A landscape with many valleys, sampled at points; each row gives a point and its height.
A ball rolls from a point to the lowest of its 2 nearest points, and stops where none of them is lower. Distance is the straight distance between rows; heights are no part of it.
Gufib: [ 12  41 -20 -15 -25  45   2  -5  -6 -42  25 -10  39 -17 -51 -21  -8  21
  35 -12  14   9  11 -34 -15]  (h 579)
gage: [-37  28 -10  26   1   8   0  25   5   4  -4  22   5  23 -39  -8  -3   9
   3  -1  -8  11 -19 -21  25]  (h 557)
Tefe: [-19 -19 -23   9  21  23 -23   5 -24  18  17   9 -13 -21   7   4  44 -15
 -30  13  11  45 -29   2  11]  (h 737)
tuman: [-19  50 -14  11 -22  30   4   2   9 -14 -10 -11  47   2 -55  -3 -36  -6
  35  34  22 -20  -9 -48  -9]  (h 628)
Lita: [ 33   7  44   0 -18 -37  13   7  21  13   2 -13  -4 -22  14 -15  -8  -8
  23  27  27 -56  18  34 -18]  (h 302)
Pul: [-42  32   2  20 -16   8   8  20  10  11 -20   4  11  -7 -23   1   2 -10
  24  36  21 -21 -23 -16   7]  (h 415)
Nos: [-30  24 -49 -20  12  21  -5  19   2 -26  25  14  10 -12 -25 -43   2  15
  10   5  16  31 -22 -22  18]  (h 335)
funa: [-26  32   7  12 -16 -10  23  15  16  25 -24  -6   1 -36  -8   6   3 -16
  18  50  16 -39  -4  -5  -2]  (h 518)
lemig: [-17  -1 -56  26  23   2   0  33  -7  36   7  24  -5  25 -12 -28  26 -12
 -50  14 -12  46 -41 -21  36]  (h 738)
dofip: [ 36 -19   0 -53  13   3  -2 -61  11 -34  -9 -47   8 -18  71  33  14 -12
 -38   1 -31 -21  13  21   6]  (h 417)
pitur: [ 29  12  16 -26  -2   7  20 -38  -2   2 -11 -28  23 -24  75  19  29 -10
 -60  34 -25 -42  -7  10   9]  (h 369)
Maf: [-32  10 -34 -10  16  15  -8  15  -6 -13  17  10  -1 -28 -11 -18  12   3
  -1  18  23  28 -18 -11  13]  (h 276)
rasu: [-18 -10 -43  30  23 -15   1  32  -6  28  14  21 -23  21 -17 -13  22  -2
 -49   2 -35  49 -25  -5  34]  (h 731)
melis: [ 22   4  24  15 -20   3 -24   2  11 -24  22  -3   0   0 -35 -24 -28   0
  47  -2  56   7  20  -8 -23]  (h 413)
Sufu: [-24   5 -23  10  28 -15   6  24 -18  41 -19  11  12  -7  31   9  45 -25
 -38  25  10   7 -42  -3  34]  (h 397)
Sabu: [ 14   8  -2   2 -18  28 -14  -7   0 -52  32   7  13  19 -51 -18 -25  21
  36 -43  14  34  21 -28 -22]  (h 807)
daz: [-29   1  -2   6  -9  38 -21  -4  -8 -23  26   9 -16 -17 -24 -13  10  16
  14 -12   7  36  -2 -12 -11]  (h 664)
zivul: [ 40 -36  11 -64  21 -19   2 -50  10 -22 -19 -16 -13  16  59  17 -35   7
 -25 -34 -33 -22  29  28 -13]  (h 446)
rudu: [ 23   4   4 -22  20  -9  11 -25  -7  11 -18 -17  19 -10  70  23  44 -11
 -60   8 -28 -21 -17  13  19]  (h 343)
Badu: [-14  27 -13  -1 -23  44  -8  -3 -10 -36  25   1  15 -12 -40 -15   6  24
  22 -10  10  23  -3 -26 -11]  (h 627)
kimed: [ 10 -22   9 -39  36 -40   0 -18  10  -7 -12 -28 -10 -44  47  31  10 -20
   0  13   9 -19  15  36   3]  (h 153)
bidi: [ 20 -12   7 -42  33 -46  13 -24  14  -9 -14  -6  -3   0  59  17  -6   5
 -36 -19 -32 -15   6  24  13]  (h 449)
zoki: [  7  -5  12   1  -3   5   6 -11  -5  30  -8 -34  -8 -57  36  33  45 -25
 -24  41  -8 -26   3  29  -5]  (h 542)
tomut: [-43  23 -21  19  -3   5  15  32   0  28 -31   8  15   3   0   2  20 -16
   0  38  12 -14 -42 -23  15]  (h 245)
noten: [ 53 -38  43 -29 -23  -7  12 -30   0 -13   1 -14  -9  14  55  -5 -28  17
   2 -14  -2 -49  40  41 -20]  (h 491)
vigud: [-15  23 -32  28 -12  45 -10  13 -16  -1   9  13  22  34 -60 -14   4  18
 -14  -7 -35  41 -23 -48  14]  (h 667)
ruso: [-22 -26 -17  -3  33  11 -24  -5 -19   8  13  -6 -22 -37  22  25  40 -27
 -20  13  12  34 -18  18   6]  (h 729)
nosad: [-16 -16  12   9  14 -22  -8  12   9  -5   8  17 -24   9  -9  -5 -18  10
  20 -26  12  14   9  18  -1]  (h 442)
gazo: [ 39 -14  34 -17  -4 -35  10  -8  16   5   4 -25 -10 -26  34  -5 -13  -4
  14  16  27 -53  26  45 -14]  (h 246)
gamin: [ 11 -21  37   5   1 -33 -11   8   8  -3   5   9 -20  14   5  -7 -20   4
  36 -26  25  -7  11  26 -11]  (h 406)
fufim: [-21 -24   1   1   4  24 -21  -9 -11 -28  23  19 -33 -10 -15   0  -3  10
  21 -26  11  36  10  10 -21]  (h 688)
lugof: [-35   7 -31  19   9  -1   9  26  -9  37 -25  16  12  11  11   1  38 -19
 -26  31  12   9 -49 -19  28]  (h 357)
Lovaz: [-12 -25   4 -23  31 -35  -6   1   5  -1  -3  -2 -20 -29  27  14   3 -12
   4   3  22  -4   6  31   8]  (h 98)
puzan: [ 32 -38   6  21 -14 -27 -20   4   4  -6   9  24 -37  57 -42  -6 -53   5
  33 -55  10  43  43 -10 -38]  (h 850)
Gab: [ 31 -20  19 -36  13 -36  11 -26  16  -2  -4 -36  -6 -41  53  19  -4 -10
  -3  13   8 -39  24  44  -8]  (h 192)
Suv: [-12  29  18  -1  -6 -23  34  12  15  22 -25  -5   2 -34  23   6   5 -13
   5  49  16 -59  -3  13  -1]  (h 573)
saf: [ -7  14  21  11 -11  -4 -14  11  17 -12  13   6   1 -10 -29 -19 -14   1
  35   5  43  -4   4   0  -8]  (h 349)
Doso: [-14  11 -51  38 -16  56  -8  15 -25  30 -23   9  39  55 -39 -12   3  -9
 -11  13 -16  17 -56 -62  -2]  (h 434)
gat: [ 40 -54  10 -57  23 -23  -4 -30  -4  -4 -29 -15 -22  11  54  25 -32 -13
  15 -29   9 -17  28  46 -24]  (h 284)
lato: [ 55 -40  23 -52   4 -17   4 -48   8 -17  -8 -16 -11  27  65  -4 -46  14
 -15 -24 -13 -31  37  32 -20]  (h 461)
fak: [-25   8 -18  35 -33  55  -6   6 -20  27 -16  -3  14  -3 -19   2  27 -12
   0  37   3   5 -37 -38 -12]  (h 421)
bibo: [-10 -10  -8 -14  38 -36  13  10  -1  18 -10  13  -9   3  36  15  24   1
 -41 -15 -31   7 -13  20  29]  (h 432)
pud: [ 11 -14 -14 -34  40 -53  14 -10   7   3 -13  -2  -7   8  47  19   3   8
 -53 -30 -50   4   0  21  18]  (h 443)
let: [-28  17 -33  44  -9  26   0  28 -12  31 -22  17  17  49 -43  -5  14  -3
 -17  11 -27  19 -42 -47  17]  (h 562)
Ripan: [ 23  30 -11  -1  -4  30  -3  -6  -3 -47  31   4  45  21 -64 -14 -27  27
  18 -44  -4  27  19 -38  -2]  (h 784)
zem: [ -9 -10   9  13  -4  22  -6  -6 -18  30  -5 -21 -13 -45  25  28  52 -26
 -18  34   1  -6  -6  19  -5]  (h 567)
vefim: [  5  -4  21 -10  -8  -3  14 -14  -3  12  -6 -21  -9 -46  41  20  24  -9
 -12  24  -6 -39  16  37  -3]  (h 514)
gamob: [-24  13 -14  30 -32  41   0   3  -6  40 -16 -15   5 -36  -9   5  29 -25
   2  64   8  -7 -16 -26 -22]  (h 516)
bugi: [-22  10   5  -2   6 -10  -5   8  15  -6  12   0  -8 -37 -13 -11  -2  -4
  23  26  37  -1   3   9 -11]  (h 279)
potu: [-35  47 -36  13 -21  40   3  10  -1  -7 -18  -8  37   5 -42  -4 -16  -4
  24  40  11  -4 -33 -52   3]  (h 693)
Zevob: [ -4  13  47  22 -21 -14  14  11  11   6  -7  14   3  16 -12  -7 -13  12
  27 -12   7 -34   8  12   4]  (h 490)
ropet: [ 35 -46  20 -38  19 -43 -10  -7  -1   5 -21   0 -26  20  38   1 -38  -6
  29 -30  23 -10  29  39 -22]  (h 334)
dop: [ -5   9  45  34 -19 -14  16  11   9   5  -8  24  -3  33 -24   6 -10  18
   9 -27 -26 -24  16   0   9]  (h 569)
Ruliv: [-11  -1  -1  27 -22  34  -2  -2 -18  52 -10 -18  -1 -44   6  13  48 -30
 -14  56   9 -12 -16  -3 -15]  (h 564)
Taz: [  0  28 -35  16  -9  44  -3   7 -20 -24  26   9  30  25 -67 -12  -6  23
  -6 -27 -42  41  -1 -47  11]  (h 717)
noka: [ 33  -7  -8  -3 -13  16 -21  -6   0 -47  31  14   2  31 -38 -25 -40  17
  44 -52  28  48  30 -24 -36]  (h 823)
Kani: [-19  10 -41  27   1  25  -5  21 -10  13  17  19  -2  27 -48 -23  13  11
 -28  -7 -36  49 -25 -28  19]  (h 707)
Gekeb: [-23 -33  -8 -14  15  11 -20 -11 -12 -15  16   6 -42 -24   8  13   7  -6
  12 -13  14  38   7  24 -19]  (h 705)
bil: [-39   6  -9  -4  17  -9  -5  11   3   4   8   4  -9 -28   1  -5  14  -8
   2  18  24  12 -12   5  11]  (h 211)
lekem: [ 32 -31   0  13 -12  -1 -25  -2   7 -27  19  19 -22  48 -41 -16 -52  10
  40 -55  23  51  36 -20 -36]  (h 838)
Zazed: [-16 -10 -46  21  17  -3  -9  28 -10   9  26  20 -29  22 -37 -21   6   9
 -32  -6 -40  65 -12 -16  22]  (h 724)
Gad: [-19  38  14  25 -28  13   6  10  13  -1 -12  -3  22 -10 -45  -1 -24 -10
  37  34  28 -32  -1 -25  -5]  (h 539)
mifof: [ 19  -3  44  26 -24 -35  24   1   9   5   1  18 -12  42 -20   4 -21  26
   9 -42 -41 -21  33   6  -3]  (h 610)
tugut: [-23  15   9  35  -8  -9  21  25  -3  29 -16  26  -2  33 -21   8  13   9
 -21  -4 -45  -3 -15  -9  20]  (h 684)
bepu: [ 34 -32   3 -60  24 -10  -2 -60  10 -30 -22 -30  -4   1  70  33 -11  -4
 -32 -23 -37 -10  19  23   1]  (h 433)
Luf: [-23 -23 -16 -10  18  20 -23 -10 -12  -8  18  -6 -28 -47  12  12  22 -12
   1  16  16  36  -3  11  -8]  (h 718)
vizam: [-14  24  31  29 -25  -4  29  11  -4  19 -22  16   9  34  -9   7   6  11
  -1  -6 -37 -33  -3  -6  14]  (h 651)
nud: [-28  12 -19  12  15  -7  -4  24  14 -14  16  24  -8  19 -41 -27 -15  14
   2 -18  -5  36  -2 -15  23]  (h 498)
Tiz: [-23  10 -33  33 -27  64 -10   8 -22  24 -16   0  30  24 -31 -10  16  -7
   0  24  -7  10 -48 -55  -9]  (h 277)
rap: [ 40  23  18   8 -18  21 -25   1  11 -39  26 -16  36   4 -52 -27 -33   6
  49  -8  53   7  19 -33 -25]  (h 474)
Muzel: [ 41 -39  18 -51  17 -31  -3 -31   6  -5 -16 -29 -17 -18  56  17 -21 -13
  10  -7  13 -35  30  47 -18]  (h 234)
vuf: [ 31  49  -3  -6 -23  33  -7  -7   5 -41  22 -22  55 -12 -59 -22 -29  10
  43  -1  34  -5  20 -40 -25]  (h 526)
rorud: [ 30   7  57  16 -26 -25  10  16  16   7   2  -3   2   9   1 -13 -17   1
  38   0  33 -46  13  17  -3]  (h 392)
sakan: [-23 -11 -14  11  16 -12 -14  15  10 -16  20  24 -31  14 -25 -14 -21  12
  10 -30  -3  42   6   0   5]  (h 471)
Veso: [ 37  -3   9 -43   1   4  14 -47   8 -17  -2 -46  10 -39  67  29  19 -12
 -43  27 -23 -43  17  24   9]  (h 398)
Puzu: [ -3   5  29  -8  -4  -9  18  -9  -5  11 -14  -9   0 -17  45  18  30   1
 -23  11 -16 -33   0  26  10]  (h 484)
Rogul: [ 36 -36  33 -11   5 -43 -13   1   6   9  -2  -3 -21   8  30 -10 -26  -1
  36 -14  37 -18  13  36 -19]  (h 370)
tagef: [  7   0  19 -25  10 -24  19 -16   1   1 -11   0   2  -6  58   9  11  13
 -35 -11 -27 -33   7  29  10]  (h 460)
Rana: [-34  27 -22  34   1   0  13  35   2  31 -18  27   8  38 -34  -1   8   0
 -19   9 -28  11 -34 -30  26]  (h 626)
taza: [ 22 -20  49  15 -21 -25  15  -3   4  -1   5  14 -20  29   9   0 -20  21
  14 -42 -19 -21  32  24 -11]  (h 578)
Tiza: [ 37 -38  50  -2 -31 -13   6 -10  -2  -1   3  -2 -21  15  31   0 -20  11
  24 -24  -1 -39  42  35 -17]  (h 535)
sikon: [ -7  -4 -28   1  42 -35   6  22  -8  37 -10   8   6   4  39  13  42 -15
 -55   2 -21  15 -30   7  42]  (h 420)
rizo: [-27 -14  -1 -10  26 -21  -4   9  -1   5   2  13 -18 -18  18  12  17  -4
  -2  -2   4  10  -6  26  14]  (h 148)
sep: [ 19  36 -36   0  -5  27   3  -2 -12 -42  31   6  43  27 -75  -8 -32  31
  -1 -45 -32  35  21 -43   8]  (h 760)

Where does a ball stop that starts at each point below?
bepu => rudu
puzan => vigud
lekem => vigud
taza => rudu
zem => tomut
nosad => Lovaz
dop => Lovaz
pud => tomut
tugut => Lovaz
